Points on a hilly landscape, in no order, each with its height.
A ball rolls from a point to the lowest of its 2 nearest points, and stops where none of them is lower. Distance is the straight distance between rows; heights are no part of it.
nale: [ 77 155 129 143 128 136 163 148  67  89 101 120 173 147 124 149 161 123
 135 104 136]  height 6.63
Luf: [193 115 110 133  74 139 166  95 107 113 169  96 105 105 194 121 190  72
  97  89 100]  height 4.55
kef: [ 89 146 144 140 111 139 133 166 112 105 150 123 131  83  96 116 140  98
 185  90 150]  height 6.86
Levoz: [150 142 127  93 139 122 129 153 113 129 120 139 175 154  57 140 128  96
 149 107 154]  height 4.30
Vogo: [102  80 120 142 101 181 155 150  91 129 151  84 122  87 167 131 129 107
 118 143 135]  height 4.79
Baluf: [146 129  62 126  72 127 139 147  76  49  83 147 151 181 128  97  98  93
  88 136 149]  height 5.07
kam: [147 148  84 109  49  94 107 124 126  89  76 146 131 171  85 108 115  50
 119 165 121]  height 4.87
Folur: [138  88  73 134 125 157 198 171  62 111 127 123 169 139 107 118  80  86
 125 107 166]  height 4.39
Buka: [174 173 151 101 168 120  99 120 132 140 113 133 121 115  97 140 158 159
 109 165 141]  height 7.39
maku: [ 98 119 127  99 128 233 180 131  80 111 158 141 143 115 113  98 122  98
  96  58 137]  height 2.60
geni: [148  96 158 124 225 114 118 123 148 177 125 178 121 115 118 145 117 163
 142 169 108]  height 2.62
gur: [175 147 158  78 227 156 157 111 118 182 113 144 151 131  70 101 115 146
 106 134 105]  height 7.54
dopi: [156 113 125 129 196 108  98 162 168 171 131 164 112  98 144 150 104 162
 155 167 140]  height 2.68
pora: [ 89 134 130 114 162 151 147 141 128 141 113 130 165 128  94 117 115 148
 141 133 115]  height 3.00
toma: [156 105 122 134 131  87  92 131 178 128 104  93  96 106 180 175 130 128
 100 114 129]  height 4.98
sida: [ 78 131 115 145 140 109 102 105 129 158 112  93 151 159 141 141 164 144
 125 157  99]  height 5.78
moniz: [ 53 112  96 114 116 127 148 119  95 138 128 124 179 154 136 144 133 151
  74 116 102]  height 5.33
meru: [ 71 138 106 113 107 123 135 142 127 138 127 118 158  97 113 123  94 184
 147 154 128]  height 2.99
fot: [135 169 128 165 108 154  96 133 165  86 139 153  73 101 150 142 167 127
 142  95 153]  height 2.86
sal: [ 77 113 106  93 130 182 174 129 110 124 173 139 153 117 110 121 133 126
  86  71 135]  height 2.31
gik: [103 131 118 138  83 145 135  94 126  99  88 116  96 139  80 148  93 102
 124 119 141]  height 6.97
gor: [123 121 137 138 154  93 116 163 165 113 168 151 144 115 158 162 139 156
 118 123 145]  height 3.59
fon: [136 149 133 164 108 131 108 115 161  87 100 119  73 127  77 143 143 114
 151 185 120]  height 8.13
rimu: [158  99 111 157  92 116 142 127 146 117 186 134 114 112 215 132 170 143
 107  83 116]  height 3.82
koma: [168 180 144  96 218 135 130 137 116 145 104 122 145 101  81 138 144 156
 100 129 139]  height 7.48
basu: [168 147  96 123 105 102  63 132 183 173 133 154  91 104 150 114 115 143
 159 168 120]  height 2.39
ket: [121 134 103 112  72  91 120 139 135  90 108  95 120  80 174 128 124 130
  86 133 122]  height 3.55
geti: [124 148 101  96 103 113  74 117 164 168 120 125 108 115 130 113 132 152
 127 157 113]  height 2.00
nere: [ 84 129  94 118  86 100 141 145 121 105 122 140 142  72 161 134 111 189
 104 140 128]  height 2.38
bifa: [ 93 118 142 143  62 107 105 107 134 102 111  74 130 167 136 133 124 115
 169 151 105]  height 6.55
Gup: [155 114 111 108  89  80 113 135 180 113 111 113 115 100 195 134 129 148
  95  98 112]  height 4.45
fofu: [142 145 157 155 168  72  94 164 180 120 174 160 124 123 177 118 125 165
 113 127 164]  height 3.37
venam: [ 84 120  91 132 112 134 136 104 136 137 112 108 157 138 150 139 181 145
  82 123 100]  height 5.55
gose: [ 92 124 155 145  94 138 136 128 137  68 107  97 126 122 157 152 140 147
 152 153 115]  height 6.22
vus: [125 132 135  90 151 113  83 105 139 194 146 159 131 136 116 108 143 160
  95 159  99]  height 2.49
vib: [150 105 114 143  68 171 146  93  82 120 152 100 106 135 161 119 186  62
 103  95 119]  height 4.83
gotel: [125  85  94 153  81 166 175 138  47 138 160  78 154 131 165 101 110  85
 105 153 140]  height 4.57
pevi: [119 125 183 114 175 132  92 128 165 161 125 101 115 152 132 131 115 137
 157 173 106]  height 7.76
zilev: [140 113 127 142 108 159 112 108 188 135 146  82 111 166 141 136 169 115
 166 163 109]  height 7.94
kator: [107 131 130 141  85 145 179 139  55  97 133 129 156 132 144 136 155 112
 134 120 134]  height 6.71
lizul: [ 88 146 165 139 178 172 139  94 142 151 133 153 133 149  74 144 136 126
 163  70 130]  height 1.03
fasut: [109 149 159 129 215 141 139 105 141 179 134 134 115 117  64 113 121 139
 150  82 133]  height 1.50
zizak: [124 105 115  96  22 124 145 107 125 113 167 119 152 103 160 120 118 104
 112 122 107]  height 3.49
rap: [166 140 185 112 190 150 139 134 105 169 108 121 154 167  54 106 107  96
 187 120 131]  height 8.29
tofar: [166 132 106 142 155 103  96 176 187 183 139 181 110 119 169 111  92 155
 148 163 157]  height 2.58
big: [141 126 183 117 158 150  81 132 126 182 117 119  76 123 143 106 114 144
 156 178 114]  height 7.69
novu: [129 116 143 141 171 114 109  74 143 180 135 143 113 168 104 168 157 161
 142 127 115]  height 1.92
vete: [135 122 114  94  11  94 135 108 140  85 123 121 139 139 148  90 128 101
 117 133  86]  height 4.06
busu: [ 82 137 132 160 122 125 149 138 108  70  80  90 132 105 126 161 143 137
 145 135 141]  height 6.48
Tatav: [176 132  92 146 126  66 144 136 215 135 116 152 123 156 227 115 144 160
 122  97 104]  height 5.05
tozo: [140 155 170 137 193 115 103 110 112 175 138 108 100 121  81 121 105 141
 138 110 155]  height 1.91
vela: [159 156 178 108 189 140 141 137 126 161 125 161 134 116  65 124 141 125
 212 136 109]  height 8.31
Vegun: [154 137 122 177 141  81 127 133 201 113 114 139 127 153 227 140 132 176
 139 131 121]  height 5.26
dig: [126 108  92 160  69  98 146  99 115 109  89  70 142 193 125 135 136  97
 132 140 114]  height 6.73
tup: [144 122 109 188 105 132 144 142 116  91 166 145  89  87 209 151 159 141
 127 103 139]  height 3.51
Kepuf: [143 146  83 110  87 126 146 144 110  41  71 157 142 179  81  98 101  58
 118 146 144]  height 4.99
Kalu: [102 101 135  89 125 142 151 136 151 139 204 160 141 110 114 116 110 142
  65  97 137]  height 2.69
zama: [171 105 174 118 195 104 120  96 119 193 125 192 116 152  89 158 144 152
 146 157 111]  height 2.32
vetes: [162 112 151 137 162 101  65 138 167 127  83 112  88 102 167 161 122 113
 141 139 132]  height 5.28
sipi: [ 97 143 150 101  94 135 109  87 140 113 107 132 109 126  98 136 108 121
 153 108 136]  height 7.08
zifi: [130 147 152 132 159 147 128 133 110 126  68 106 125 165  54 113  89  77
 171 129 138]  height 8.27
fomag: [138 151 136 159 169  96  81 128 138 165 145 120  77 123 106 138 113 162
 150 119 161]  height 2.18
Mavil: [ 85 151 163 122 183  87  98 123 148 169 159 147 126 139 131  83 138 165
  99 141 109]  height 2.94
Zik: [ 96 144 145 159  99 143 174 160  49 111 176 138 146  96 121 102 152 121
 152  90 153]  height 6.79
mezag: [ 98  70 143 138 170 158 165 153 132 128 190 132 138  79 127 156  98 126
 126  77 153]  height 5.06
zafu: [112 132 115 177 123 159 126 145 128  77 138 151  96  92 176 155 156 137
 145  85 162]  height 3.24
Miru: [162 126  64 116  28  91 126 118 131  84  86 108 147 156 115  93 140  64
  89 130 102]  height 4.62
suv: [129 187 150  97 122 151 105  74 115 113  74 150 113 139  75 117 104 150
 141 122 133]  height 7.18
Bulu: [141  88 111 139  70 128 173  89  38 163 172 109 158 115 193 127 117  97
 104 148 138]  height 4.75
zerez: [106  72 126 144 131 157 137 157 115 126 183 120 101  75 152 132  98 129
 127  98 150]  height 4.97
fofa: [156  77 131 134  96 130 186 100  84 132 179 131 163  99 187 147 139 129
  94 149 124]  height 4.96
Lebat: [134 116 101 104 108 151 166 156  91  98 124 135 154 145  75 126 103  90
 138  94 163]  height 4.35
Varub: [ 87 122  71 115 105 126 161 131  63 133 131 149 188 173 133  99 106 134
  80 101 135]  height 5.20
gopum: [126 157 156 156 135 149 123 140 129  87  97  80  94 140  60 136 117  91
 172 160 145]  height 8.23
roki: [124 141 121  65 161 124  97 107 133 183  97 157 151 139  93 105 117 138
  74 139 114]  height 2.75
tivop: [110 144 168 142 179  83  96 129 176 140 163 180 131 136 170  91 109 206
  90 136 137]  height 2.92
zibek: [180 114 113 135  63 105 150  99 141 106 184 133  95 107 192 134 182 106
 122  57 114]  height 4.16
nedo: [136 122 164  95 187  96 140 140 114 138 106 158 177 143  50 145 109  96
 124 112 142]  height 4.22
Bifi: [102 138 114  87 161 128 125 135 128 141 111 117 171 158  94 104  95 135
  92 133 132]  height 2.78
Mup: [111 103 155 135 138 157 102 123 188 139 158 106 125 144 165 148 122 137
 144 153 110]  height 7.85
Solud: [116 111 187 102 189  88 116 136 140 146 129 144 165 125  94 170 114 116
 137 117 128]  height 4.05
zeni: [122 123 124  93  68 134 133 136 128 125 193 121 147 104 144 120 128 137
  84 115 125]  height 3.09
sibed: [179 151 186  87 199 165 137 104 105 198 107 130  97 121  78  92  95 158
 126 134 105]  height 7.59
fopo: [148 143 161 117 203 148 111 145 101 203 124 135  82 113 116  91 124 176
 149 161  87]  height 7.64
Milab: [105 118 163 121 173  98 125 159 152  97 124 161 156 105 150 165 131 137
 150 107 140]  height 3.79
zonen: [121  80  81 138 113 175 172 164  31 121 134 111 161 152 146 100  95  65
 121 151 145]  height 4.46
Bubav: [160 190 168  93 149 136 113 124 111 113  68 148  99 109  92 102 128 149
 139 170 115]  height 7.28
nel: [156 133 116 155 128 144 103 119 166 145 109 113  78 125 104 140 157 120
 189 185 113]  height 8.03
pog: [138 107 138 181  96 132 137 153 164  64 125  71  99 110 154 143 118 140
 159 178 122]  height 5.86
Zife: [124 111  86 175  71 132 133  90 120  93  92  92  94 156  93 138 131  70
 124 129 129]  height 6.85
fosig: [144 135 128 181 100 103 118 149 201 101 122  98 100 134 192 136 135 151
 166 168 108]  height 5.56
vube: [143 168 118 158 131 118  77 133 154 128 144 139  87 113 124 154 157 134
 136 111 164]  height 2.47
kazi: [130 128  42 109 110 130 123 156  80  99  94 137 186 181 128  91  94 115
  87 120 142]  height 5.13
mil: [ 98 137 127 127 156 147 114  81 148 143 132 156 127 161 103 172 166 141
 131  90 125]  height 1.51

For each start below, name the point where the ball stops.
venam: sal
kam: sal
gotel: tivop
vib: lizul
fopo: nere
sipi: nere
rap: nere
pog: nere
Luf: lizul

Call two points neighbours if one is among the 2 nearest of the other. Go from one point of each pair to the other, from neighbour to neighbour, staying as low as possible. Name the highest point that can't be avoided.
geti / tivop: Mavil
nere / lizul: pora
sal / vus: Lebat
vus / lizul: dopi
